Each row is a point on a landscape with many valleys, with its height.
From any point a ball takes the steepest step (drop divided by distance) to one of its 2 nearest points. It stops when none of these is lower. Distance is the straight distance between rows; heights are no part of it.
Q_130: [  1 -23  31  27   2 -21   3  10   4  -1  -1  -2  13   3  14 -18   3  -5
  13  -1   2   1  25 -16 -10  18  -7   5 -13]  h=7.90
Q_660: [  6 -17  20  20   5 -18   1   0  10  -5   3  -2  10   5   7  -9  13  -6
  13   6   2  -3  25  -7 -19   5   6   0  -9]  h=6.06
Q_560: [ 10  -1  -6 -27  -9   3   1  12  11  26   0  -6  -2  10  21  13  -9  21
  -4  12  -6   4 -21  -5   3  12   3   3  14]  h=3.37
Q_979: [  7   2  -2   7  -7  -6   8 -21  12  -4  -2   4 -16   1 -11   3   4  -6
  13 -11   9   9  22   0 -20   8  17   0 -13]  h=7.14
Q_879: [-15  -8 -20  -3  -2  11   0   5   7  -9   8  -8 -13  12   5   9   6   4
  -7   3  16   7 -10  -3   5   3  -5  -2   3]  h=2.57
Q_310: [  2  12 -16 -13 -15   2   6  -6  -7   5  -6  11  -7  24  -7   3  -2  -7
  -1   9   4  -4 -11   8   6  -4   2  -8  10]  h=1.03
Q_909: [-17  -4   2   8  11  -8 -16  10  -1  -8   3 -12  20 -10  10  -9   4   0
  -6  10  -9 -13  -1   9   9  -5  -8  -8   4]  h=6.89
Q_4: [  2  -2  18  21  -8  -2  -1  -3  -2  -6   9  -1  -2   4  -3 -10 -10  -4
  17  -7  13   0  18   1   8   3  -2 -12  -6]  h=7.63
Q_361: [ -7  10 -15  -5  -5 -12  -6  -6  -8  -4  -9 -17  -1   9  12  -7  -8  20
 -16   4 -22  -3  -4  30  -1   1   4  -6  -2]  h=4.09
Q_730: [  5   6  -4  -1  -6  17  13  -4 -14   1   3  10 -15   1 -19   8  -6 -13
  11 -10  15   2   1 -13  24   1  -4  -3   3]  h=2.06
Q_111: [  4  19   1  -4  -2  -5  -4  -7 -15 -10   4  11   4  18 -18   2   8 -21
   8  11  -3  -9   5   9   1 -23  19  -6  10]  h=1.88
Q_400: [ -1   1 -20 -25  -1   1  -5   2   5  12  -8 -13  -4   8  21  10 -15  26
 -16  10 -19  10 -15  13  -2  15   4   0   4]  h=4.53
Q_171: [ -8  -9 -10  -4  14   9  -1  12  18  -3   5   2  -5  -7   1  17   9  -4
   4   1   9  13 -16 -26  -6   2  -6  13   3]  h=4.08
Q_822: [  3  -3 -14 -26 -14  22  15   2  -3  22   3   1  -4  22   3  11   6   3
  -5   8   6   9 -20  -7  18   7  -7  -1  11]  h=5.04
Q_650: [-14  16  -5   9  -7   6   4 -11  -9 -20  16  -1 -11  20 -14  -1  -1 -20
  16  -3  12   3  16   4  14  -2  12 -14  -4]  h=0.54
Q_974: [ -7  -9  16  11  10  -7 -10  20  -4   2  -3  -9  20 -13  11  -8  -4   3
  -4   9 -10 -12  -2  -3   8  -3 -11  -1   6]  h=6.64
Q_114: [ 11 -13   9  13   9 -10  -2  -8   7   8  -5  -9   9 -19  12 -12  -5  18
  -7 -11 -10  -3   9   4 -21  11   4   9  -8]  h=5.32
Q_875: [ -4  -5  19  25  10 -16  -3  -1  -9  -8   2  -9  20 -10   6 -23   3   4
  -4  -3  -9 -14  21  13  -7   0   2  -6 -12]  h=7.10
Q_344: [-19 -13   2  14  20  -3 -15  13   5 -11  -4  -8  14 -21   8 -11   7  -3
  -7  -2  -8  -1   0  -5  -2   2 -22   2  -5]  h=5.00
Q_271: [ -9  -4 -19 -19   1   4  -7   8  10   4   2 -11  -6   8  17  11  -3  19
 -11   6  -5   7 -14   7  -5   6  -1  -1   5]  h=4.85
Q_661: [ -4  10 -17 -29   4  -1 -10  -4   6   4  -8  -5   3  -8   4  11  -7  15
 -20   1 -20  -2 -24  12 -10   6  -3   6   3]  h=5.58
Q_54: [  4   8  -4   6  -1   1   5 -16   3 -15   3   0 -12   4 -17   3  11 -12
  11 -10   8   7  22   1 -12  -2  15  -1  -9]  h=7.07
Q_403: [ -9   6  -9   2   3 -13  -7 -12   3 -13  -7 -12  -2  -6   4  -8   3  14
  -9  -5 -15   4   5  28 -15  -1   4  -3 -11]  h=4.52
Q_596: [ 16  -7  17   7 -12 -14   4   6   6   9   0   1   5   7  10   4  -5   5
  12   1   5  -3   5  -3 -11   2  16  -2   1]  h=6.70
Q_283: [-11  14 -15 -16   3  15  -2  -7 -19  -2  -2   9   1   5 -15  -2   9 -11
 -16   7  -4 -11 -16   9  14 -13  -9  -6  11]  h=4.06
Q_754: [  4  -8   6  -9   5   1  -5  16   9  13  -3  -1   4 -10   9   7  -2  10
  -2   5  -3   2 -15 -13  -1  -1  -3   9   7]  h=5.59
Q_592: [ -3   2  -7  -5  12  -1 -11  -6   8  -5  -6  -6   3 -22   1   0   4   7
 -13  -8 -10  -1  -7  12 -22  -2  -3   7  -5]  h=6.24
Q_904: [ -8  -4   3  11  12 -10  -9  -8  12 -17   2  -7   4  -9  -4  -5  16  -3
  -1   1  -4  -2  15   6 -24  -5   3   0 -10]  h=6.88
Q_278: [ 10   3   1  10 -10 -10   7 -18  11  -5   1  -6 -11   7   0  -2   3   3
   8  -8   2  10  22  11 -24   9  17  -2 -11]  h=7.23
Q_884: [  3  -4  12   1  13  -6  -8   9   6   8  -5   3  12 -27   6  -2  -3   8
  -7  -2 -12  -5  -8 -10 -12   2 -10  12  -1]  h=5.70
Q_966: [  2   3  -2   8   4  -9  -2 -21   1  -7  -6 -12  -2 -12   0 -12   6  15
  -8 -10 -12   1  11  20 -20   3   2   1 -15]  h=4.70
Q_518: [  9  -5  15  15  -5  -2   2  -1 -11   9   2  -9   4  -9   8 -16 -22  12
   0 -12   0  -7   7  11  14   6  -7 -12  -3]  h=5.48
Q_224: [ 11   1   3 -30 -13   4   7  13   6  25   1  -1   2  12  10  17   2  11
   3  14   2   3 -19 -13   7   4   4   2  17]  h=2.85
Q_853: [ 10   1  -4  -5  -5  11  10   4  -4  11   0  10 -11   2 -14  10  -2  -7
   8  -2  11   2  -9 -15  13  -7   1  -1  11]  h=1.70
Q_928: [  4 -19  27  23  -1 -12   2  18   3   5   1  -1  13   0  14 -14  -5   0
  13  -1   4   1  10 -14   3   7  -6   3  -5]  h=7.65
Q_886: [ 10   1   6   9  -1  -2   6  -6  -1  -2   0   6  -5   0 -16   2   6 -11
  12  -5   8  -1  16  -2  -8  -6  12  -4  -4]  h=7.17
Q_707: [-12   2   5   8  17  -6  -9 -10   2 -23   3  -4  10 -12  -8 -12  20  -9
  -5   2  -9  -6  14  16 -18 -13  -2  -2  -9]  h=6.76
Q_812: [ -6 -26  29  15   9 -14   6  26   4   3  -2   4  11   3  11  -5   9 -18
  18   5   5  19  14 -37  -4   4  -7  14 -10]  h=8.27
Q_914: [ -3 -11  16  11  -1  -5  -1  23   1   2   5  -9  10   9  14  -1  -4   5
  11  10   5  -4  -4 -13  14  -2  -7  -4   6]  h=4.97
Q_112: [ 19  10  18  -9  -5 -13  -6   5 -10   7   1   9  14   3  -4   4   2  -1
  -5  10 -11 -18  -2   1  -8  -6  16   4   8]  h=3.30
Q_153: [-13   7 -35 -13  -4   7   5 -14   1 -10  -8   3 -21  12   0   8   0   7
 -13  -3   2  17 -11  15  -4   2  -1   7  -8]  h=2.83
Q_464: [  1 -15  25  14  10  -8   0  22  -2  -5   2  10  13   2  -1   1   8 -23
  17  12   7   2  14 -26   4 -10   1  10   0]  h=5.35
Q_335: [ -3  -6   6  12 -16   9  -3  -8  12  -1   6  -5 -15  -5   7  -6 -12   1
  10 -16  12  18  21  -4   9  22  -5  -4 -14]  h=1.20
Q_906: [ 12   1  -5 -16  -5   7  11   7   4  16   0   7  -8   8  -6  21   2  -2
  12   5  11   7 -16 -21   5  -2   7   3   9]  h=2.08
Q_534: [ -9  21  -7  -1  -9  -1   4 -12 -18  -4  -3   3  -4  15  -9 -13  -3  -1
  -1   3   0  -8   0  26  19 -10   2 -16   4]  h=1.49
Q_220: [ 20   9  16  -5  -9  -8   2   6 -14   8  -2  13   9  14  -9   3  -6  -8
   8  11  -1 -20  -1   3   1 -14  12  -6  10]  h=4.00
Q_333: [ -5  -1 -13 -27   7   8 -11   2  10   6  -1 -10   1  -7  15  15  -6  18
 -14   7 -15   2 -25   1  -5  10 -11   5   4]  h=5.18
Q_2: [-20  -6 -15   4  20  16  -9   4   5 -22  11   3  -2  -4  -7   5  18 -20
  -7   4   6  -4  -6  -8  -1  -5 -10   5   3]  h=4.50
Q_960: [ 12  14  -7   0 -11  -3   9 -17  -4   2 -10   9 -13   4 -16   0  -2  -5
   3 -11   4   7   6  11  -7  -4  10   1  -5]  h=1.28
Q_633: [ -6   7 -10  -1  -3  -7  -9  -4   0  -8  -3 -11   0   2   5  -1   3  11
 -10   2 -10  -1  -2  22  -9  -4   7  -4  -1]  h=4.33
Q_165: [ 16   7  -1 -10   0  -2  -3   0  -5   1  -1  13   6   4 -17  17   9 -19
   4   9  -4 -10   2 -11  -8 -18  18   7  10]  h=7.48
Q_457: [  2  -2   4   9  11 -11  -8  -3   4  -2  -7 -16  13 -19  11  -7   0  15
 -10  -5 -16  -8   4  12 -17   6   2   3  -7]  h=5.80
Q_808: [ 19  -9   8   8  -5  -1  11 -14  12  12   1  -3  -8  -6  15 -11 -20  22
  -1 -15   1  13  16  13 -20  19  16   7 -15]  h=6.44
Q_704: [  7 -11  10  14   0 -14   2  -3  13  -4   6  -6  -1   3   7  -5   7   4
  12  -3   5   2  18   0 -20   5   9  -1  -4]  h=6.25
Q_491: [  1   9  -4 -27  11   9 -12   2   1   2  -4   6   3 -12  -6  15   7  -1
 -15   3  -9 -12 -25  -5  -5  -3  -9   9   8]  h=1.45
Q_255: [ -4   9 -14 -19   8   7  -9  -8   1  -4  -5  10  -1 -12 -13  11   8  -8
 -12   0  -9  -6 -20   4 -13  -8  -5   8   2]  h=2.09
Q_732: [ -3   0  12  23   0  -9  -1  -9  -3  -9   2 -12   6 -12   9 -24  -1  10
  -3 -13  -6  -9  19  18  -2   7  -5  -9 -11]  h=7.34
Q_986: [ -6   1  -4   8   8  -2   1 -16   9 -20   7  -4  -5   0 -10  -3  19 -14
   7  -4   1   4  17   7 -17  -3   8  -3  -8]  h=6.99
Q_454: [ 11   7   9   8   5 -13   3 -20  -5  -6  -4  -1   7  -4  -6 -10  11   0
  -3  -5  -9 -14  15  16 -28  -5  19   2  -9]  h=5.10
Q_645: [  3 -10  21  18   5 -18  -4  13   5  -2   5  -4  19   4   9  -5   7  -6
   8  10  -2  -9  14  -7 -11  -4   6   2  -5]  h=5.82
Q_147: [  9   6  15 -21   9   5  -9  14 -11   7   1  10  15  -9  -9   9  12  -5
  -7  14 -11 -17 -15 -14  12 -11  -9   7  14]  h=2.77
Q_919: [-12  23 -22  -4  -1  18  11 -20 -21 -14   2  12 -13  18 -24  -3   2 -21
   0  -1   6  -3   3   5  21  -9   4  -4   1]  h=1.87
Q_509: [ -6  -7 -20  -6   4  17  12  11  10   0  10  -1 -18  11   0  22   5  -4
   3   3  21  13 -14 -23   7   7   1   6   2]  h=3.06
Q_642: [-20  -9   3  21   6   1  -5   6  12 -18  12  -6  -2  -1  -1 -10  10 -12
   8  -7  12   8  20 -11   3   8  -9  -4  -8]  h=1.79
Q_512: [  3  21 -21 -13 -11   2  10 -11 -12   3  -9  15 -12  22 -19   6  -2 -15
   5   1   4   2  -9   4   5  -6  11   1   6]  h=0.66
Q_722: [  1  -4 -19  -8   5  12  10  -1  15   6   3   7 -20  -6  -2  23  -1   1
   6  -5  16  22 -10 -20  -9   7   5  10  -4]  h=3.59
Q_148: [ -2  12 -23 -17 -10  -1   4 -19  -6   3 -17  13 -15   4  -7   1  -9   9
 -11  -2  -5  12 -12  20  -8  -2   1   8  -5]  h=2.27
Q_849: [ 12  -9  16  -1   5  -7  -1  12   9  15  -2  -2  13 -17  13   3  -3  15
  -2   1  -7  -1  -7 -15 -10   5  -2  13   5]  h=5.20
Q_351: [ -4 -11  -7  -3  10  13   5   4  22   5   3   7 -12 -14   2  20   0   3
   4  -4  15  22 -13 -29 -10  11  -3  13  -3]  h=3.84
Q_313: [ 10  16 -14  -8  -4   3  12 -16 -14   6 -10  19 -12   5 -26   8  -4 -15
   7 -10   6   5   1   0   0  -7  11   5   1]  h=0.98
Q_257: [ -2  12  -2   7  -4   3   6  -5 -11 -11  12   4  -7  16 -18   2   0 -21
  13   2  10  -6   9   2  11 -10  11 -13   3]  h=0.72
Q_331: [ -5 -20  13  18   6  -4   4  13  13  -2   0   2   1   1   4   1  13 -19
  21   2  10  18  16 -33  -3   7  -3   7  -7]  h=8.39
Q_100: [ -2  15   3   8  -9  -7   0 -13 -18  -5  -1  -8   4   7  -1 -21  -8   8
  -3  -1  -7 -10   3  28   8  -9   2 -18   2]  h=1.17
Q_673: [-12  17 -21  -2   2  10   4 -14 -12 -15   3   6 -13  10 -15   0   8 -14
  -3  -3   5   1  -2   8   7 -10   1  -3  -2]  h=2.00
Q_227: [-15 -12 -14  -4  20  14  -6   8  18 -16   8   1  -3  -8   0  11  12 -14
  -6   2   5   3 -17 -17  -6  -3 -14  12  -1]  h=4.31
Q_429: [ -4  14 -20 -18   1   5  -4 -11   1  -3 -10   8  -7   4 -12   9   6  -5
  -9   3  -1   5 -16   8 -13  -5   1   6  -1]  h=2.42
Q_276: [ -8   5 -13 -21  10   0 -12  -9   7  -6 -10   0  -3 -16   1   7  -3  11
 -17  -5 -15  -1 -20  11 -20   3  -5   5  -7]  h=5.94
Q_67: [  6   6 -12  -2 -12   7   7  -9  -2   6  -4   8 -17   4 -10   5 -10   0
   4 -11   8  10   0   2   2  -4   1  -1  -1]  h=1.58
Q_779: [ 12   4   8   9   5 -11   4 -25   4  -7  -6  -1  -3 -10  -5 -12  12  10
  -4 -11  -6  -4  21  14 -29   3   7   5 -13]  h=4.90
Q_837: [  0   2  -9  -3  -9  21  12 -10  -5   6   2   8 -20 -10 -14   8 -10  -7
   5 -17  17  11   1 -15  21  10  -8   0  -3]  h=2.36
Q_199: [-10 -13   6   6  16   6  -1  21   4  -1   1   8   7  -7  -2   3  11 -17
   5   4   5   7 -11 -33  10  -3 -15  10   7]  h=8.67
Q_978: [ -3  -2   5   9  -5   6   0   1 -11   2   1  -3  -1  -6   1 -13 -12   5
  -3  -8   6  -7   1  11  23  -1 -13 -16   2]  h=5.12
Q_733: [ -1  10   8   7   0  -8  -2  -3 -12 -14   9   5   6   8 -13  -2   7 -18
   9  10  -2  -7  13   7  -1 -21  17 -11   3]  h=1.68
Q_748: [  0   5 -20 -19 -16   8   8  -6  -4  13  -9   2 -11  22   2   6  -5   5
  -1   6   4   6 -15  13   8   2  -3  -6   8]  h=1.50
Q_576: [ 15  -7   8   2   6  -4   6 -10  12  14  -2  -1   0 -19  11  -5 -14  23
  -6 -13  -5   9   8   6 -24  14  15  10 -11]  h=5.95
Q_482: [-12  -5 -28  -8   7  19   6   8  10  -9  12  -1 -13  12   4  19  12  -5
  -7  11  16   6 -20 -16   3   7  -5   8   2]  h=2.82
Q_268: [  1   4 -21 -37 -12  11  10   3   5  19  -2   1  -7  22  11  14  -1  11
  -9  14   0  11 -23  -2   8  11  -3   2   8]  h=4.64
Q_531: [  4 -14   1  10  -4  -2   0   0  17   3   6  -8  -8  -2  15  -3 -11  12
   3  -5   6  13  11   4  -6   9   2   0  -7]  h=6.65
Q_747: [ -2  -1  -2  11   0  15   4  -5   0  -5   8   3 -11 -11 -15   2   0 -14
   7 -17  16   9  14 -15  13   3  -3   3  -7]  h=2.81
Q_217: [  3   4   8 -17   8   7 -12  10   0   6  -2   6   9 -17  -6  10   4  -3
  -9   8 -11 -12 -18 -11   2  -4  -9   4  13]  h=2.19
Q_727: [ 19  -9  23  13  -8  -9   5   4  -5   8   1   2   9   0   7  -6 -10   5
   9  -6   6  -9   9   0  -4   0   9   1  -2]  h=7.03
Q_929: [-12 -10   4  20  -6   8  -5  -3  11 -11   8  -7  -9  -6   0  -8  -1  -9
  10 -13  12  13  21 -10   7  15  -9  -5 -11]  h=1.52
Q_359: [ -4  10 -16   1 -15   8   3 -14  -5  -3   0   5 -21   9  -7   1  -7   2
   0 -14   8  15   6  12  12   4   0  -4  -8]  h=1.86
Q_958: [ 10   9   0   0  -8  -5   3  -8 -21  11 -13  -7   5  -1   6 -16 -23  19
 -10  -5 -17 -14  -5  27  10   2   3  -7   3]  h=2.68
Q_179: [ -1 -12  27  13  11 -14  -5  15  -4  -7   4   8  21   0   3  -2  10 -17
   8  15  -4  -6  13 -13  -3 -12  -1   6  -2]  h=5.55
Q_289: [  6   6   6 -23   1  17   2   5 -15  11   1  13  11  -2 -12   5  12  -9
  -9  12  -7 -17 -16  -5  20 -12 -12  -2  18]  h=3.29
Q_73: [  4 -11   0   7   0 -10  -1  -2  13   3  -3 -10   0  -4  10  -2  -3  12
  -3  -2   0   5   6   7 -17   6   8  -1  -5]  h=6.48
Q_896: [ 16   1   9   0  -2  -3   5  -1  -4   1  -1  12   0   1 -10   8   1 -11
   6  -1   0  -4   3  -6  -5 -10  10   1   5]  h=7.31
Q_932: [ 11   8  -4 -13  -4   8  12  -2 -13   9  -7  12  -4   7 -18  12   1 -15
   4   4   5  -4  -9  -9   8  -8   9   0  12]  h=1.36
Q_374: [ -5   0   7   0  18 -16 -23  13  13  -9   0 -17  20 -13  16   5  10   3
 -12  12 -21 -14  -2  -6 -21   7   1  11  -4]  h=6.59
Q_772: [ 18  -7  15   4   3  -3   4   2   1  17  -8  -1  12 -20   9  -6 -13  20
  -7  -5  -9  -2  -3  -1  -7   8   3  10  -1]  h=4.43
Q_169: [  2 -14  16   8   8  -3  -4  20  -2  12  -5 -13  16 -10  17  -9 -12  14
  -2   5 -10  -4  -5  -9  14   5 -10   0   2]  h=6.36
Q_385: [ -2  -7  16  20   9 -11  -8   2  -3  -6  -1  -2  19 -17   2 -17   8  -4
  -2  -1  -8 -12  17   4  -7  -8  -6   0  -6]  h=6.85
Q_799: [-16  -1 -18  -1 -13  14   1 -12  -2  -9   4  -4 -22   2  -1  -1  -5   5
 -10 -10  10  17   4   7  16  10  -9  -7  -9]  h=2.11
Q_38: [-10 -13   5  -1  12   5  -6  22   5   5   0  -1  12 -10   7   0   6  -2
  -3  10   1   0 -13 -20  12  -3 -21   6   8]  h=8.81
Q_401: [ 4 -6 12  7 -4 -4  0 12 -2  2  3 -2 11  3  4 -2 -5  4  7  4  4 -9  0 -2
 13 -7 -2 -8  9]  h=4.75
Q_162: [ -6   1  -5  11 -19   6   3 -13   9  -8   9  -4 -21   3  -3   3  -7  -5
  14 -13  14  17  18  -4   6  19   6  -4 -13]  h=0.92
Q_424: [  9 -13   7   9  -6  -9   4   4  15   2   3  -3  -3   5   5   7  -2   1
  16   1  11   6  10 -11 -15   4  11   1  -1]  h=6.43
Q_542: [ 14 -11   9   7  -5   1   6  -6  16  10   5  -4  -9  -1  15  -3 -23  16
   3 -13   6  17  11   2  -4  16   8   2  -8]  h=6.77
Q_17: [ -8 -12  -2   6  14   9   4  21   9  -5  11   4  -1   0   1   7  10 -16
  11   3  13  11  -4 -34  13   0  -6  11   3]  h=8.57
Q_256: [  0  -6  -5   9   3   5   2  -2   8  -3   3   0  -8 -12  -6   3   4  -6
   7  -9  11   9   8 -10  -3   2  -3   1  -6]  h=3.07
Q_254: [  4   3 -16 -32 -10   2   3   2   3  23 -10  -5  -6  19  17  10 -10  20
 -11  12 -12   8 -18  10   3  13   2   0   6]  h=4.05
Q_968: [ -7 -17   3  13  11   3   3  19  14 -10  10   1   0   6  -2  10  15 -20
  16   6  15  11   8 -29   0  -2   0  10  -3]  h=8.48
Q_275: [ -7  11  -7 -22   8  20  -3   0 -14   1   7  10  10   6  -7   7  14 -16
 -16  13  -7 -19 -16  -2  20 -12 -14  -1  14]  h=3.71
Q_421: [ -3   5  -9   4  -8  14   8 -15   2  -2   3   7 -21 -11 -18   6  -6 -12
   8 -20  14   9  14 -15  15  12  -1   0 -10]  h=2.60
Q_630: [  0  -2   5   3  13 -14 -14   1  11  -8   1 -11  17 -12  10  -1  12   5
  -9   5 -15 -12   5   6 -28   0   2   6  -4]  h=6.21
Q_384: [ -1   0  10   6  13 -10 -11  -4  -3 -13  -3  -6  15 -15  -5 -13  11  -4
  -6   3 -13 -17   8  12 -15 -11  -1   0  -5]  h=6.58
Q_63: [-11  -1 -15   5  -7   6  -4  -1   5  -9   8  -9 -14   7   2   2   0   5
  -1  -2  12  10   2   7   6   3  -1  -7   0]  h=2.37
Q_868: [ -1  -5  -2  -5  16  -1 -15   3   9  -2  -5   2   6 -23   2   4   3   4
 -10  -1 -10  -3 -12  -3 -13  -1 -12   6   1]  h=6.13
Q_106: [ -5  -6   2 -14   9   9 -10  20   0   0   5  -6   9  -1   5   8  11   2
  -7  11  -4  -9 -21 -14  13  -2 -20   3  14]  h=8.98
Q_32: [ -4 -13  14  10   0   8   2  14  -2   6  -1  -1   2 -12   6 -11  -9   5
   5  -7   9   5   2 -15  20   4 -21  -3   5]  h=5.63
Q_993: [ 10  16   6  11  -8 -12   9 -22 -10  -6  -5   1  -2   1  -7 -18   3   8
   0 -11  -8  -7  13  23 -16  -3  16  -3 -10]  h=5.33
Q_10: [ -7  11 -28 -22  -3  -1  -3 -12   2  -7 -12   7 -10   2  -3   8  -1   6
 -16   3  -7  15 -18  18 -17   1  -2  10  -4]  h=2.59
Q_530: [  4   8 -13 -19 -17  -3   9  -3  -4  17  -8  -3   0  27  13  -1 -14  13
  -1   9  -7   1 -10  21  13   7   3  -8   9]  h=2.25
Q_445: [  6  10   7   8 -11 -12   3  -5 -19   3  -2  -5   9   6   3 -15 -16  11
  -1  -6 -11 -17   4  26   2  -2   8 -13   1]  h=1.69
Q_140: [  2  14  -2  -9   0   2  -8  -1 -12  -6   3   9   4   8 -18   3   8 -16
  -3  12  -6 -13  -4   8   1 -22   8  -2  11]  h=2.10
Q_954: [  1 -24  35  23   5 -24   5  18   4   1  -4   3  15   3  14  -7   8 -12
  16   1   5   8  18 -25  -8   6  -1  13 -11]  h=8.11
Q_490: [ -9   9  -4  15 -11   6   3 -14   0 -18  13  -4 -19  13  -8   2  -1 -12
  15 -10  17  10  19   0   9   8   5 -12 -11]  h=0.71
Q_910: [ -5   9  -2   1  -4  -9  -7  -4  -5 -11   1  -3   2  11  -5  -4   4  -5
   3   3  -2  -9   2  14  -3 -15  11  -9   4]  h=1.92
Q_416: [ -7 -16   2   6  -2   6  -1  19   6   4   9  -7   0   9  14  -3  -6   6
   8   4  11   3  -6 -11  20   6 -12  -8   6]  h=5.19
Q_738: [  9 -13  27  21  -6 -11   2   6  -1   2   8  -4  11   2  15 -15 -13   8
  13  -6   5  -6  14   0   3   7   4  -6  -7]  h=7.36
Q_893: [ -4   5 -16 -17  -3   9  -1  -7 -12   6  -8   5  -4   3  -7   1   2   4
 -13  -1  -3  -6 -13  12  13  -6 -15  -3   8]  h=4.42
Q_393: [  9  15   6 -14   1  -4 -11   2  -7   4  -5   8   8  -2  -9   8   6  -5
  -5  11 -10 -14  -8   5  -6 -10   7   1  10]  h=2.58
Q_588: [  3  18 -10 -20 -15 -11   6  -7 -11  12 -12  -2   2  19   5  -6 -13  14
  -7   7 -17  -5 -10  24   5   3   4  -3   6]  h=3.08
Q_89: [  0  -3 -18  -3   4  10   4  -3  10  -2   2   3 -10  -5  -9  17   7 -11
   5  -6   8  10  -5 -12  -6   0   2   7   0]  h=3.33
Q_452: [ -3   0  -3  -3  -1  11   2  -1  -8   7  -3   2  -1  -5  -6  -5  -7   6
  -7  -5   6  -7  -7   4  20  -6 -17  -8   6]  h=4.82
Q_475: [ -2 -13  17  19  -1   0   1  10  -2   7   4  -9   3 -12  13 -18 -18  10
   7  -9   1   1   8  -1  23   9 -19  -8   0]  h=5.83
Q_479: [-14  20 -15  -4  -9  10  10 -16 -20  -8   7   6  -9  21 -15 -10   0 -11
  -1   6   6  -4  -2  14  23  -9  -2 -15   4]  h=1.71
Q_580: [ -5   4 -24 -12  -2  10   4  -7   3   1  -5   4 -16   2   0   6  -7   9
 -12  -7   6  17 -11   7   2   3  -6   4  -6]  h=3.05
Q_764: [ -2 -18  21  15   1  -6  -1  26   3   3   5   0  10   6   8  -1   2 -11
  15  12   6   5   4 -24  10  -6  -5   2   2]  h=5.17
Q_134: [  1  20 -17 -18 -10  -5  -4  -8  -9   2 -13  -4   1   7   2  -4  -8  16
 -15   3 -19  -4 -11  27  -2  -1   3  -3   2]  h=3.72
Q_223: [-12  15 -11  -2   1   2  -8 -10 -10 -15   1   5  -2   5 -12  -4   6  -9
  -7   1   0  -5   0  17   2 -17   6  -6   1]  h=2.13
Q_31: [-21  -3   6   4  15  -5 -17  20  -6 -11  10  -5  23   2   6  -7   7  -7
  -8  21  -6 -14  -1   0  13 -12  -7  -9  12]  h=7.06
Q_594: [-19  -8  -5   7  17   6 -11   5   6 -11   4   0   4 -14  -1  -2  10  -9
  -5  -1   1   0  -2  -4  -2  -5 -17   1  -3]  h=4.74
Q_330: [ 18   6  14   5  -5  -7   2   4 -17  10  -7   2  14  -8   2  -9 -11  11
  -7  -5 -14 -18  -2  10  -1   0   7  -2   5]  h=1.14
Q_805: [  1 -15  14  16   2  -4   0  14  -4   9   0 -15  11  -8  22 -16 -20  18
  -1  -2 -11  -6  -2   2  21  11 -12  -6   3]  h=6.09
Q_544: [ 14   2  17  -4 -11  -4   3  12  -6  10  -1   4   9   6  -1   4  -2   0
   5  11   1 -16  -4  -2  11 -10   6  -6  12]  h=4.41
Q_79: [  7  14  -8  -7  -8  -7   5 -15  -4   6 -16   5  -9   2  -3  -2  -8  12
  -6  -8  -4   6  -1  19 -13  -1  10   3  -5]  h=1.76
Q_426: [-14 -15  -1   7  -2  13   0  14   4   5   9  -6  -4  -2  10  -4  -5   5
   0  -4  13   9  -7 -14  29   6 -23  -3   5]  h=5.37
Q_259: [ 15   6  -1 -31 -10  11  12   9   2  26  -1  11  -2  14  -3  21   7  -2
   8  15   5   4 -22 -22   8  -1   7   5  15]  h=2.44
Q_608: [ 21   4  17   0  -2  -7   0   8 -12  17  -5   0  18 -17   8  -5 -15  20
 -13  -3 -17 -19  -6   1  -3   6   7   8   4]  h=2.87
Q_555: [  9  11  -2  -1  -8   3  10  -5 -12   2   2  13  -7  15 -19  10  -2 -15
  15   0   9  -5   4  -4  11 -11  14  -9   8]  h=1.00
Q_553: [ -4   3   9  17  -5  -5  -1 -10  -2 -10   3  -5  -3  -6  -1 -15  -5   4
   4 -11   5   1  17  14   1   1   0  -9  -9]  h=7.50

Where does a ball stop that starts at each point below?
Q_592 -> Q_254
Q_812 -> Q_733
Q_518 -> Q_491
Q_169 -> Q_733
Q_747 -> Q_650
Q_594 -> Q_650
Q_464 -> Q_733
Q_4 -> Q_733
Q_560 -> Q_650
Q_403 -> Q_512
